A landscape with many peaks, sampled at points; each row gives a point and its height.
From any point a climber steps to the highest of the 2 points nearest to it. It stops when none of these is higher. Distance is the straight distance between rows; heights are no part of it.
belo: [ 3.70  0.96  3.94 -0.56 -1.28  0.54 -3.24 -1.42  0.16  1.08 -1.42 -4.27
 -6.61 -2.55  0.23 -0.38 -1.57  0.12 -3.63 -1.58]  (h 5.42)
Tata: [ 1.08 -0.32  0.84 -3.93  0.15  1.81 -1.68  0.47 -2.81  2.81 -2.50  3.88
  1.03 -1.85  1.91  3.62  3.85  3.02  4.30 -5.29]  (h 5.73)
Bokas: [-1.93 -3.27 -1.40  4.19  0.29 -0.81  4.98  3.01  0.03  2.60  1.92 -1.35
  1.37 -1.81  3.02  0.62 -0.83 -1.93  0.67 -2.41]  (h 4.14)
Murum: [ 0.71 -0.39 -0.14  3.17  1.58  2.13 -3.49 -0.06 -0.76  0.28 -0.11 -5.53
  4.96  2.02 -1.22 -5.57  1.80  0.62  0.21 -0.01]  (h 4.24)
Safem: [ 0.83 -3.11 -1.38 -1.55  4.17  1.99  0.83  1.65 -1.14  1.71 -1.44 -1.93
  3.60  0.26  1.60 -0.52  4.04  1.40  1.98 -1.35]  (h 4.46)
Ves: [-1.99  1.39 -0.77  2.58  0.29  0.93  3.71 -2.22 -3.22 -1.61 -1.24  6.29
  0.66  5.50 -2.15 -0.11  1.15 -2.67  2.16  0.82]  (h 6.23)
dov: [ 4.42  3.40 -1.70 -2.92 -2.07  0.52 -2.55 -2.65 -2.17 -0.74 -2.19  0.30
 -5.02  2.24 -3.00  1.11  1.06  1.41 -1.10  0.97]  (h 6.24)
korar: [ 1.43 -2.85  4.65  1.82  1.24  3.34  2.83 -0.78 -0.77 -0.61  0.87 -1.85
 -4.75 -1.55  0.08  2.02 -0.63  1.12  1.08  0.88]  (h 4.63)
fikag: [-0.33 -1.52  4.16  2.19  4.65  1.63 -0.21  0.68  0.41 -0.17 -1.25  0.49
 -0.11 -1.28  0.65 -0.15 -1.48  3.68  5.96 -0.23]  (h 1.83)
mim: [ 0.80  3.25 -0.99 -2.17 -3.53 -1.34 -3.64  1.29  1.82 -5.25  1.24  4.42
 -2.38  4.78 -3.74  0.28  1.03  0.11 -1.44  0.60]  (h 4.55)
zafum: [-0.76  2.95 -0.81 -1.78  1.11 -2.08 -7.10  0.79  1.86 -0.73 -1.88 -0.48
  2.88 -0.54  0.93 -2.39  1.24  4.68 -0.75  0.08]  (h 2.39)
rerel: [-2.23 -2.15 -1.49  3.14  2.89 -0.62 -0.04  2.37  3.57 -0.77  2.01 -1.90
  0.38 -1.47  2.15 -1.23 -1.38  1.24 -0.43  2.90]  (h 3.27)
vip: [ 1.34  2.83  3.94  1.44 -1.72 -0.34 -3.68 -0.50 -1.08 -2.57 -1.97  0.76
 -1.67 -1.08 -1.57  0.29 -0.88  1.98  1.75 -4.68]  (h 5.43)
Norek: [-4.61  1.13 -1.50 -0.87 -1.05 -3.76  2.94  0.74  1.35 -3.10  1.38  4.46
  0.73  1.91 -1.60 -1.88 -1.66 -5.03 -0.12  3.08]  (h 3.65)
Fivus: [-0.04 -0.17 -5.31 -4.58  0.52 -0.15 -2.81  2.01  1.50  3.75  0.88  2.03
  3.93  1.39  2.70  1.06  4.68  3.30 -1.49  1.34]  (h 1.78)
Vaf: [ 1.13 -0.18  2.99  0.96 -1.60  2.10  7.15 -2.37 -3.65  2.49 -0.29  2.16
 -4.68  0.52 -0.70  3.44 -1.30 -2.64  3.51 -0.28]  (h 3.08)
Votug: [ 0.07 -1.94 -1.45 -6.28 -0.18  0.03  1.96  2.42 -1.30 -0.22  1.18  1.00
  3.72 -0.09  1.59  2.33  2.98  0.69  3.52  0.52]  (h 6.40)
Faf: [-1.65 -3.59 -2.90 -1.12  1.38 -1.00  1.41  3.09  3.87  1.79  3.09 -1.51
  1.94 -2.99  3.92  0.50  0.35  0.50 -3.06  0.95]  (h 3.61)
geraf: [ 0.15 -2.16  3.34  1.30  5.40  2.40 -3.30  0.47  2.86  2.18 -1.21 -3.35
 -3.07 -3.66  0.84 -0.48  0.24 -0.83 -3.58  0.84]  (h 2.76)
suli: [ 2.09  1.10 -0.34 -1.99 -4.68  1.24 -2.33 -1.64 -3.00 -1.40 -2.25  2.05
 -4.93  0.80 -0.90  2.21  2.58  0.46 -2.85 -2.07]  (h 5.93)
Kad: [ 4.17  2.79  0.29 -6.81  0.90 -1.37 -0.47 -2.67 -0.09  3.27 -1.93 -2.75
 -3.01 -1.03 -2.96  0.72 -1.61 -1.12 -2.42  4.73]  (h 6.93)
Ritu: [-0.08  0.17  1.17  0.56  2.33 -2.95 -0.78 -1.85  0.81 -0.30 -2.69  0.37
 -1.27 -3.67  1.48 -0.76 -3.37 -3.32 -3.03 -3.04]  (h 3.49)
pobu: [-1.17  1.32 -2.75  1.29 -2.57  0.23  1.67 -0.83  0.13  0.98  1.95 -2.38
  0.25  0.86 -0.04 -0.62  0.06 -1.47 -1.45  4.69]  (h 6.37)
lok: [ 1.52 -1.12 -2.46  0.03  2.24 -1.62 -2.15  0.01  2.74  7.54  1.58  0.38
  1.39  0.30  4.84  0.46 -0.55  0.22 -4.29  1.86]  (h 4.28)
Sorur: [ 5.00  1.44  1.64 -0.27 -1.22  0.96 -2.19 -0.75  0.09 -1.31 -3.52 -0.41
 -7.28 -0.48 -1.08  2.52  0.37 -0.01 -2.45 -3.81]  (h 5.65)
zisiv: [ 0.51 -0.79 -3.09  0.88  0.08  1.48 -2.82  1.09 -0.28  6.42  0.24 -4.21
  2.90 -0.15  3.12 -0.92  2.01  0.79 -2.13 -2.62]  (h 5.02)
mafod: [-1.69  2.47 -0.52 -0.04  1.57 -2.56 -2.26  1.90  1.58 -0.59 -0.23  1.90
  2.29  2.23  0.12 -0.16  2.49  2.83  2.39  4.36]  (h 0.15)
Piref: [ 2.47 -3.37 -3.99 -2.59  2.75  0.73 -0.81  0.67  0.61  7.29  0.23 -2.30
  1.96 -0.72  4.80  0.02  1.15 -0.52 -4.42 -2.50]  (h 4.62)
vas: [ 0.87  2.37 -2.07 -0.42 -1.06 -3.48 -0.60 -1.30 -0.12  2.96  0.29 -2.57
  7.29  0.21  1.04 -1.95 -2.46 -1.37  0.89  0.60]  (h 4.61)
zofo: [ 0.33 -1.46  2.68 -1.71  1.70  0.50  3.32  0.77  0.05 -3.02  2.39  0.17
  2.16  0.33 -1.61  0.70  0.62  2.91  5.77  3.80]  (h 0.79)
moku: [ 0.69  2.47 -0.22  2.64 -4.26 -2.23 -5.14  0.68  0.37 -3.20 -1.11 -1.36
 -1.11 -2.58  0.12 -2.95 -1.94  0.42 -3.03 -3.97]  (h 6.80)
Komif: [-2.59 -1.39 -0.21 -6.25  0.92 -1.10  0.71  1.38  2.94 -2.67  2.56  3.54
 -2.77  0.51  0.16  2.69  2.04 -0.13  0.05  5.62]  (h 5.75)
ladul: [ 3.26  4.44  2.07  0.66 -1.63 -3.47 -2.14 -1.31 -0.41 -2.61 -0.83  1.92
 -0.22  1.60 -3.11 -0.32 -2.44  0.90  3.06  1.27]  (h 4.51)
mun: [ 0.50 -1.97 -2.53  3.14 -0.37  2.08 -1.00  3.38 -2.35  4.44 -0.14 -2.72
  0.66 -2.14  1.82  0.20  1.98  1.83  0.79 -8.23]  (h 0.77)
bek: [-3.33 -2.06 -2.17  6.21  5.98  2.97 -0.67  0.19  0.90  1.86 -1.15 -0.19
 -0.24 -1.55  0.72  1.08  0.51 -0.24 -0.48 -1.59]  (h 3.43)
pif: [-0.15 -2.40  3.57 -0.57  3.31  0.95  0.65 -1.46  1.27  4.20 -1.52 -4.50
 -2.82 -3.88  1.64  0.22 -2.13 -3.68 -3.39  0.93]  (h 3.01)
mari: [ 4.13  2.46 -0.42 -3.31 -2.86  0.07 -0.67 -2.92  0.11 -0.54 -1.20 -2.56
 -3.91  1.08 -3.24 -0.25 -2.14  0.05 -5.07  3.39]  (h 6.60)
letep: [ 0.91  1.32  1.99  1.18 -2.61 -4.54  3.10  1.60  2.48  1.41  2.28 -0.51
 -3.71 -4.13  1.84  2.98 -5.35 -1.06  1.70  0.35]  (h 4.90)
Bapu: [ 0.51 -1.58  4.99  4.21  2.18  0.26  5.02 -1.89 -0.75  0.36  0.96 -0.91
  0.50  1.14 -0.17  0.09 -2.14 -0.21  4.50  1.94]  (h 1.67)
mumir: [ 0.32  2.47 -1.37 -2.24 -2.97 -1.08  1.03 -2.39 -0.94 -4.77  2.13  0.07
  0.74  0.90 -3.74 -0.44 -2.29 -1.04  0.65  4.07]  (h 2.32)
Rogaz: [-0.28  3.03  0.32 -0.22 -2.02 -4.06 -0.85  3.09  1.45 -0.06  2.47 -0.09
  1.27 -1.79  0.59  0.63 -2.97  2.34  2.15  0.01]  (h 5.78)
Kife: [-0.08  0.13  2.10  2.79 -0.56 -1.62 -1.64  0.71  0.50 -4.33  0.35 -0.50
  0.67 -2.30 -0.44 -3.52 -2.99 -0.02 -0.23 -2.14]  (h 6.41)
Migib: [-0.59 -0.12  3.93  1.04  3.83 -0.53  3.68 -1.60 -1.82  0.86 -1.80  2.43
  1.37  0.46  1.05  2.01 -1.86 -1.60  5.03  0.06]  (h 1.24)
Fevuv: [ 2.12  1.07  1.04  2.40 -1.96  1.49 -0.53 -1.98 -1.41 -0.33  0.77 -5.06
  2.76  1.91 -1.61 -4.54 -0.74 -1.69 -1.77  0.15]  (h 4.59)
naki: [-1.17 -2.75  2.48  3.03  1.89  4.38 -1.30 -2.15 -1.65 -3.97 -1.17  0.21
 -2.95 -2.31 -0.73  0.54  1.25  2.13 -2.00 -3.72]  (h 3.87)
satol: [-1.43  0.51  0.49  1.69 -0.96 -2.34  2.57  1.91  1.60  3.40  0.90  1.18
 -0.77 -1.93  3.60  3.15 -2.45 -0.92  0.38 -1.99]  (h 4.56)
fir: [ 0.93  0.84  2.11 -0.52 -0.04 -1.03 -4.69 -0.68  2.17 -3.89  0.68 -2.51
  0.85  0.58 -2.00 -3.05  0.25  4.58 -0.39  3.97]  (h 7.71)
goli: [-1.85  0.45  1.22 -1.28  1.14 -4.38 -0.19  0.00  1.79 -2.26 -1.32  3.62
  2.54 -3.15  1.22 -2.01 -4.02 -5.24 -0.25 -4.31]  (h 3.70)
fadil: [-0.12  2.72 -1.79  0.17 -1.35  0.07 -5.85  1.78  0.51  2.02 -0.27  0.43
  3.93  0.77  1.29 -0.74  1.37  6.16  2.75 -2.41]  (h 2.17)
Riz: [ 0.55  2.24  3.42 -1.90  3.40 -3.08 -0.32  0.43  1.15 -1.61  0.73  1.69
  2.74  1.03 -1.54  0.39 -1.40  3.47  4.64  4.67]  (h 0.40)
Vifa: [ 1.31 -0.86  3.29  0.88  2.20  3.24 -0.04 -2.15  0.53  1.78 -0.47 -3.21
 -2.27  2.34 -1.56 -0.88  1.09 -0.19 -2.97  3.58]  (h 6.31)
Malup: [-1.27  0.35  2.73  0.19  1.16 -1.42 -5.50  2.46  3.35 -2.98 -0.73  1.25
  0.15 -3.04 -0.47 -0.76 -0.69  4.52  3.97 -3.42]  (h 6.39)
Tomab: [ 2.01  5.13 -1.52 -1.18 -2.76 -3.27 -2.67  1.48  0.23 -0.01 -1.29  4.01
 -1.82  2.52 -1.92  0.97 -0.31 -0.22  2.22 -0.79]  (h 4.32)
dit: [-0.82  0.10 -3.55  0.13 -5.14  2.26  2.33  3.11 -4.47  3.98  1.54  0.32
  1.61  0.75  1.69  2.73  3.14 -0.31  2.61 -4.49]  (h 0.45)
gos: [ 0.11 -5.50  3.55  2.25  0.95  6.03  2.94 -1.47 -0.58 -4.16  1.14  1.12
 -3.79 -0.88 -1.02  2.01 -0.02  1.77 -1.66 -1.85]  (h 4.23)
reg: [-1.54 -2.11 -4.38 -4.62 -0.81  2.13 -0.66  3.60  0.97  2.70  1.34  2.92
  1.45 -0.15  2.28  2.99  5.91  3.78  1.11 -2.24]  (h 1.57)
Gitok: [ 0.41 -0.67 -0.06 -6.83  1.86 -3.28  1.79 -2.09  1.45 -1.93 -0.34  1.24
 -1.33 -0.73 -0.15  0.79 -0.05 -1.61 -1.29  5.92]  (h 6.19)
Pebu: [ 1.60 -1.69  4.03  0.02  1.39 -0.19  2.15 -2.33 -0.76 -0.92  0.06 -2.75
  1.88 -3.18  1.05 -0.92 -2.89 -2.05  3.65 -3.64]  (h 4.76)
Vidi: [ 1.97 -2.59  0.71 -8.19  1.96  0.20  3.02  0.65  0.04  3.84  1.53  0.80
  2.13 -1.72  2.42  4.52  2.30  2.62  3.53  0.30]  (h 5.83)
divav: [-1.80 -0.08  1.96  5.13  3.71 -0.18  1.12  2.48  1.69  2.11  1.41  1.47
 -4.81  0.01  1.66  4.35 -0.34  1.46  0.10  2.96]  (h 2.71)
rus: [-2.94 -3.93 -2.29  5.98  4.18  1.46  2.38  1.29  1.03  2.31  0.76 -2.89
  1.89 -1.69  1.52 -1.10  0.51 -3.33 -2.44 -1.87]  (h 3.73)
tos: [ 1.43  2.15 -0.75 -5.07 -1.10 -4.10 -5.38  1.85  2.19  0.84  1.17 -0.97
  3.55 -1.66  1.05 -0.37  0.06  4.21  0.46  1.05]  (h 2.64)
Monud: [ 1.16 -0.88  4.39  3.32 -1.17 -1.23  3.06 -1.92  0.27 -4.19  1.82 -1.81
  1.25 -2.62 -0.97 -2.22 -4.94 -0.58  1.98 -1.41]  (h 5.72)
Gafil: [ 1.75  0.66 -4.49 -2.62 -1.00  1.77  4.92 -3.73 -4.15  5.91 -1.73 -2.29
  2.09  1.03 -1.56 -0.47  0.96 -4.15  0.47  2.80]  (h 5.25)
sosu: [-1.19  1.16 -1.19 -1.24  0.76 -0.25 -0.56  0.20  0.92 -4.56 -1.26  6.23
 -2.37  4.40 -2.44  0.66  2.45 -1.20 -2.05  2.66]  (h 4.88)
beduf: [-1.84 -0.01 -0.22  2.66  4.52  1.50 -4.80  0.48  1.79 -0.21 -0.77 -2.14
  2.41  1.42 -0.34 -3.21  0.94  3.39  0.06  1.72]  (h 3.86)
seti: [ 0.61  1.95  1.29 -0.28 -3.17 -1.03 -5.08  2.59  0.86 -1.68  0.52 -1.46
 -1.87 -3.57 -0.24  0.03 -0.08  3.98  1.88 -3.28]  (h 5.88)
Boma: [-3.97 -0.47 -0.27  4.76  2.52  0.34  3.23 -0.20  0.87 -2.67  0.68  2.77
  3.30  3.70 -0.67 -1.55  0.31 -1.62  1.95  3.70]  (h 5.56)
Rim: [ 1.42 -2.31  1.84  0.29  2.38  2.97  1.55 -3.76 -2.90 -1.04 -2.82  1.32
 -2.07  1.28 -1.08 -0.41  1.03 -2.41 -2.52  0.03]  (h 7.99)
fuda: [ 1.29 -5.29  3.06  1.03  1.68  2.16  5.03 -0.66 -2.83 -1.18  1.12 -2.26
  0.07 -2.42  0.54 -0.72  0.15 -2.00  3.63 -3.33]  (h 3.93)
livov: [ 0.56  0.46  1.20  1.16 -2.10  0.79  1.34 -4.26 -2.01 -3.69 -0.69 -0.95
  2.44  1.61 -1.97 -3.55 -1.52 -2.68 -2.80 -0.77]  (h 4.25)
Gadit: [ 0.71 -1.75  0.17 -1.29 -0.41  2.90 -1.99  0.49  1.34 -2.66  2.25 -4.44
  0.85  0.92 -1.60 -3.34  2.35  3.60 -0.97  2.83]  (h 6.73)
leze: [ 3.34  2.14 -0.06 -4.69  1.10 -4.30  2.69 -2.62  0.73  0.37 -0.45 -1.17
 -2.59 -1.18 -2.10  0.91 -3.77 -3.10 -1.73  5.67]  (h 6.61)
Sibe: [-2.41  2.25 -1.45 -2.86 -1.78 -2.46 -1.26  1.30  1.21 -4.10 -0.16  4.23
  0.34 -1.24 -0.79 -0.60 -1.84 -4.79  0.05 -5.51]  (h 3.83)
pafi: [-2.79 -0.11 -1.54 -1.77 -1.31  0.16  1.18  0.72  0.97 -1.87  1.10  3.58
 -2.49  4.35 -0.05  1.48  3.54 -0.71 -1.47  6.52]  (h 5.29)
sep: [-3.69  1.47 -2.44  3.83 -1.37 -1.28 -1.70 -0.14  0.17 -4.56  0.41  1.72
  1.91 -0.06 -0.81 -3.46 -1.05 -3.42 -3.13 -3.26]  (h 5.46)
suke: [-1.29  0.43  1.91  4.45  2.69 -1.98 -0.10  2.53  2.70  3.68 -0.07 -1.05
 -1.56  0.52  2.07  0.26 -1.86  1.54 -1.04  2.46]  (h 2.95)
fibi: [ 0.54 -2.02  4.88  2.27  6.42  2.50 -3.00  0.04  2.25  1.98 -0.99 -3.05
 -0.49 -1.93  0.36 -1.45 -1.54  2.32  1.50 -1.49]  (h 2.36)
Didi: [ 2.72  1.39 -5.40 -2.27 -4.98  3.02  1.78 -3.40 -5.53  3.07 -0.10 -3.37
  1.01  0.18 -1.59 -2.04  0.94 -4.39 -0.62  1.23]  (h 5.53)
veru: [ 0.24  2.91 -4.54 -1.97 -2.21 -2.12 -3.62  1.61  0.24  4.67  0.35  1.56
  4.82  0.88  2.76  1.09  1.32  3.53  0.63 -0.36]  (h 1.97)
zud: [ 0.41  0.57 -2.47  0.90 -2.72  2.52 -0.41  0.37 -4.25  3.56 -2.30 -1.13
  2.71 -0.39  1.71  0.75  2.93 -0.69  1.65 -5.67]  (h 0.60)
niz: [ 2.49  2.66  4.36  2.22 -0.60  0.75  0.28 -2.21 -1.57 -2.19 -3.15  0.55
 -2.20  2.28 -2.42  0.72 -2.28  1.64  1.20 -0.80]  (h 4.94)
nizu: [ 0.62 -1.89  1.08 -0.90 -1.07  2.27  0.97 -1.80  0.64 -2.18  0.40 -0.73
 -4.30  1.67 -1.25  0.91  0.66  0.77 -5.22  2.29]  (h 5.69)
Geba: [-1.58 -5.07 -2.61  0.76  5.13 -1.19  2.61  1.73 -0.26  0.42  0.17 -1.45
  5.17  0.63  1.53 -1.73  2.54 -0.85  1.14  0.30]  (h 4.21)
rozov: [ 0.42  2.93 -1.90 -5.71 -3.28  0.68 -1.82 -0.65 -3.40  1.27 -2.12  3.92
 -1.39  1.61 -1.86  2.31  4.05 -0.04  2.29 -0.84]  (h 6.59)
Luv: [ 0.77  0.19 -2.57  2.07 -5.72  1.85  1.92 -2.12 -2.66 -4.16  0.84 -1.91
  4.04  1.08 -2.23 -3.15  0.75 -1.62 -0.93 -1.85]  (h 3.95)
num: [ 0.05 -0.84 -3.99 -4.57 -2.70 -2.86 -0.49  2.05  2.96  3.82  3.25  0.20
  2.15 -2.64  3.87  2.10  0.12  1.26 -2.56  1.13]  (h 3.32)
Ven: [ 1.67  0.19 -1.55  0.33 -1.79  2.97 -1.24  1.81 -2.76  4.41  0.44 -6.02
  0.32  1.33  0.64 -0.61  4.01  2.37  0.56 -0.79]  (h 5.49)
sus: [-4.51  0.95 -3.81  4.79 -3.64 -1.06  1.50  2.42  1.46  0.54  2.90  2.93
 -3.73  1.18  0.75  1.63 -1.01 -4.04 -2.77  1.13]  (h 3.37)
gami: [-2.79  1.57 -1.65 -0.63  2.58 -4.19 -1.31  0.96  2.84  0.48 -1.81  2.34
 -1.80  0.62  1.58  0.55 -0.75 -0.26 -2.94  2.56]  (h 3.92)
Lota: [-0.85 -1.08  1.24  4.86 -1.47  2.45  4.97 -0.35 -0.66 -0.33  1.97 -0.67
 -3.61  4.74 -0.13  0.83 -0.31  0.98 -1.16  6.17]  (h 2.30)
sufur: [ 1.24 -0.72  2.54 -0.61 -0.26  1.77 -0.13  1.52  0.65 -0.55  1.33 -1.56
  0.75 -0.98 -0.89 -0.34  0.60  4.51  5.61 -0.24]  (h 1.29)
molun: [-0.65  2.85  2.11 -1.30  0.62 -1.34 -4.12  3.00  0.81 -0.67 -1.20  4.51
  1.36 -1.61 -0.65  1.13 -1.40  1.49  3.63 -6.49]  (h 7.01)
Gev: [ 1.80  0.97  0.27 -0.76 -4.20 -0.05  3.76 -2.53 -0.99  1.09  0.55  0.63
 -6.18  0.22 -1.45  2.51 -1.73 -1.15 -0.69  2.39]  (h 2.68)
Nore: [ 2.40 -2.55  2.18 -0.41 -0.74  3.17  5.06 -2.05 -5.18  1.18 -0.20 -1.21
 -2.25 -1.27  0.75  2.69  1.48 -1.99  3.02 -1.72]  (h 3.39)
Ful: [-4.93  0.93 -1.45  2.56 -3.61 -1.36  2.86  2.75  2.10 -3.29  4.64  3.91
 -1.50  2.64 -0.22 -0.14 -1.43 -2.87 -0.59  1.74]  (h 3.50)
zepu: [ 0.26  3.17  2.33 -0.87  0.26 -4.17 -1.67  0.39  0.88  0.93 -0.31  2.36
  3.82 -0.78  1.13  0.89 -2.73  2.47  4.07 -3.42]  (h 6.42)
gevav: [-1.16 -0.78  1.55  4.11  4.62  3.02 -4.38  0.11  0.72 -0.56 -2.02 -0.66
 -2.82 -4.17 -0.97  0.07  0.07  1.18 -1.40 -5.13]  (h 3.54)
nad: [ 0.37 -2.14  2.62 -1.73  0.06 -2.32 -0.43 -1.33  2.27 -7.37 -0.13  0.60
 -0.38 -0.79 -1.88 -2.04 -1.70 -1.45 -4.65 -0.43]  (h 4.58)
Balid: [-1.33 -1.04 -1.88  3.45 -0.30 -0.77  2.88 -1.24 -0.99 -1.12  1.44 -2.87
  5.58  1.39 -0.06 -4.86 -1.15 -3.40  0.39  1.94]  (h 5.01)
Zuz: [-1.35 -4.94 -6.32 -0.71  1.53  2.89 -2.69  2.56  0.78  2.74 -0.04  1.11
  3.09 -0.60  1.42  1.79  4.23  4.04  0.71 -5.14]  (h 1.39)
Pag: [-0.27 -2.88  3.80 -1.38  1.18  1.65 -0.17 -1.30  1.75 -4.37  0.11 -0.50
 -3.47 -1.65 -0.76 -0.53 -1.88  0.29 -2.91  0.63]  (h 5.10)
sal: [-0.18  2.98  0.84 -1.85 -2.47 -0.04 -2.36  0.09 -4.19  2.15 -3.65  2.68
  0.71  0.99 -0.50  2.04  3.04  1.46  3.27 -3.65]  (h 6.20)
Nasi: [ 0.88 -3.62  3.83  2.85  3.27  4.77  3.78 -3.36 -1.54  1.68 -1.15 -1.15
 -2.14  2.24 -0.72  0.41 -0.27 -3.25 -3.82  2.07]  (h 7.00)
tupu: [-3.15 -0.19 -0.20  3.00  4.82  2.12 -2.45  0.97  0.98  0.10 -1.42  1.60
 -0.60  1.08  1.04  0.76  2.97  3.03  0.37  0.80]  (h 3.46)
Rakuf: [ 1.06 -1.47  3.67  3.73 -0.56  3.14  5.91 -2.22 -1.70  0.29  1.16 -2.00
  0.28  4.64 -2.27 -0.36 -1.31  0.70  0.27  3.41]  (h 2.07)
mutid: [-1.71  1.71  0.28  3.76 -2.13 -1.16  0.00  0.54  0.82 -5.74  0.40  4.99
  0.01  2.44 -3.04 -2.50 -3.14 -3.06 -0.79 -2.03]  (h 5.64)
rodu: [ 0.89  2.52 -2.89 -2.99 -4.78 -2.05  0.93 -1.23  0.03 -1.75  1.34  1.23
 -3.14  1.10 -2.68  0.77 -0.40 -2.18 -1.57  3.33]  (h 2.49)
lesu: [-0.95  3.38 -4.06 -1.70 -1.58 -2.40 -1.73  2.37  1.63  0.68 -1.88  3.86
 -2.63  1.11  0.50  2.09  0.50 -2.29 -1.74 -0.32]  (h 4.15)
ramu: [-3.87  0.86 -0.22  5.69  1.05 -0.85  2.29 -0.99 -0.69 -3.88 -0.73  5.45
  1.75  4.03 -1.61 -1.64 -1.79 -3.88  0.75 -0.59]  (h 5.87)
ruga: [-0.56 -0.87  2.54  1.43  2.94 -0.28  0.36 -1.20  0.29  4.31 -2.72 -0.93
 -2.62 -3.61  3.72  1.59 -2.54 -3.21 -3.13 -3.79]  (h 3.26)
vumaz: [ 0.51 -0.17  0.96 -2.89  3.24  0.44 -1.86  0.67 -1.23  1.49 -2.35  1.14
  2.28 -1.52  2.91  1.52  1.79  1.66  2.19 -2.57]  (h 5.18)
beb: [-1.04  1.90  1.31 -2.95 -1.69 -3.93  2.43  1.41  1.57 -3.34  2.42  3.99
 -0.38  0.08 -1.93  0.73 -3.21 -3.14  2.77  1.89]  (h 3.85)
Fosog: [ 1.58  3.04  0.66  2.10 -3.32 -1.98 -3.68 -1.19  0.80 -3.46  1.36 -3.10
 -0.81  0.08 -2.08 -3.57 -2.07  3.22 -3.17  0.62]  (h 7.07)
tidon: [-0.91  1.38 -1.67 -2.64 -2.88 -1.97 -3.65  1.77  0.78 -2.59  1.48  1.08
  0.46 -2.51  0.61 -0.27  0.10 -1.38 -1.47 -1.76]  (h 4.01)
pidi: [ 1.47  0.62 -3.74 -3.04 -3.89  2.22  1.15 -2.58 -1.92 -1.05  1.42 -3.41
  1.87 -0.17 -1.28 -1.65  1.37 -2.07 -0.26  3.68]  (h 5.91)
vid: [-0.91  0.52  0.89 -0.72 -3.01 -3.53  1.10  0.28  2.08 -1.27  2.26 -2.07
 -0.84 -3.71  0.90 -0.40 -3.79 -1.96  0.30 -0.36]  (h 5.26)
zikit: [ 1.66  0.81 -0.97 -2.25 -2.26  1.37  4.62 -1.92 -3.92  4.32 -1.57  0.84
 -4.22  0.62 -0.73  2.47  0.53 -2.30  1.53  2.24]  (h 2.85)
semoz: [-0.51 -5.50 -5.20  2.68  4.58  2.76 -1.40  1.52  0.36  4.50  0.19 -2.87
  3.29 -0.95  2.06  0.60  3.43  3.18 -0.95 -4.57]  (h 1.20)
zimil: [-0.11 -0.23  4.13 -1.55 -0.17 -2.41  0.83  0.65  2.66 -5.90  0.48  3.94
 -0.67 -0.22 -2.91 -0.15 -2.39 -1.46  0.74 -0.57]  (h 4.16)
kibag: [-4.10  0.69 -3.73  3.34 -1.02 -3.17  1.11  0.30  0.88 -1.56 -0.30 -0.02
  5.02 -0.59  0.83 -3.89 -1.73 -4.43 -1.23 -0.43]  (h 5.28)
Gimu: [-0.82 -2.02 -1.92  1.87  3.64 -0.42  2.39 -0.03 -0.78  2.50 -0.22 -4.10
  5.97  3.50 -0.30 -3.50  1.90 -3.02  0.62  3.10]  (h 4.64)
Dovi: [-0.98 -0.44 -2.13 -3.01  2.10 -1.86 -0.80 -0.24  2.70  3.02 -1.24  0.35
 -0.83 -1.80  3.63  0.62  0.40  0.26 -5.18  3.14]  (h 3.97)
gofe: [ 1.33 -4.23 -1.17  2.97  3.57  3.70 -0.26  1.80 -0.47  5.19 -1.14 -3.45
 -0.06 -1.06  0.52  1.26  1.58  2.72  1.36 -4.98]  (h 0.97)
Kaz: [ 1.93 -1.78  2.26  1.17 -0.97  4.58  0.58  0.33 -2.29  2.33  0.68 -4.31
 -2.81 -1.11  0.82  0.39  1.56  1.22  0.42 -1.71]  (h 5.05)
Lut: [ 1.78  0.49  0.12 -3.33 -1.32  3.90 -1.54 -0.40 -1.86  1.47  0.95 -5.59
  0.69  2.15 -1.12 -0.72  4.75  2.76  0.19  3.68]  (h 5.96)
Rudin: [-0.37  1.82  0.18 -1.74 -3.83  0.28 -2.93 -0.02  0.54 -5.26  1.14  1.77
  0.83  1.55 -2.58 -2.02 -0.28  1.12 -1.15 -1.62]  (h 4.29)
pilo: [ 0.82 -1.68 -2.63 -4.86 -0.01 -0.57 -3.29  2.04  3.01  2.46  1.59 -2.63
  3.04 -2.75  2.91  0.33  0.97  5.20 -0.64  0.96]  (h 2.98)
Bipi: [ 0.67  2.04 -3.67 -1.18 -2.18 -1.75  3.43 -1.94 -3.12  2.78 -0.70 -2.29
  3.88 -1.33 -0.62 -1.13 -1.88 -3.63  1.71  1.86]  (h 4.97)
Sizaz: [-1.42 -0.02  2.73  2.35  5.49 -2.21 -0.52 -0.18  0.63 -0.78 -3.73  4.44
  1.34 -0.36  1.03  1.40 -1.12 -0.18  2.83 -2.05]  (h 0.93)
kize: [-0.22 -0.28 -0.56 -6.59 -3.13  3.13  0.43  1.28 -2.18  0.05  1.72  2.43
 -0.47  0.87 -0.21  3.01  4.78  0.92  2.84  1.04]  (h 7.13)
putug: [ 1.27  0.15  0.30  1.99  0.42  2.21  4.11 -4.62 -3.46 -2.72 -4.63  4.37
 -1.49  4.85 -2.82 -0.37  0.68 -2.45 -1.59 -0.12]  (h 6.90)
Keve: [-3.15 -0.36 -0.01  5.26  0.92  1.04  3.07  1.41  0.60 -0.89  1.16  2.56
 -3.73  2.31  0.01  1.77 -0.39 -0.18 -0.24  2.77]  (h 2.50)
mima: [-0.08  1.48 -0.26  2.33 -4.27 -1.38 -0.58 -0.71  0.34 -0.65  1.13 -1.93
 -3.26  1.04 -0.70 -1.76 -1.80 -0.19 -3.43  1.80]  (h 6.76)

Two climbers start at each pair of points below. Name the first point that both come to, or write never.
zofo and Migib: never
Sizaz and Riz: fikag
gofe and bek: never
tidon and gami: never

Call two points neighbours if one is among the 2 nearest of the other. Go from one point of each pair to the other, from neighbour to neighbour, staying as high as possible. Name the lowest point that can't be avoided.
Faf and fir: Keve
ramu and kize: Geba
Rim and molun: gami
kize and Fevuv: bek
Fosog and Rim: vas
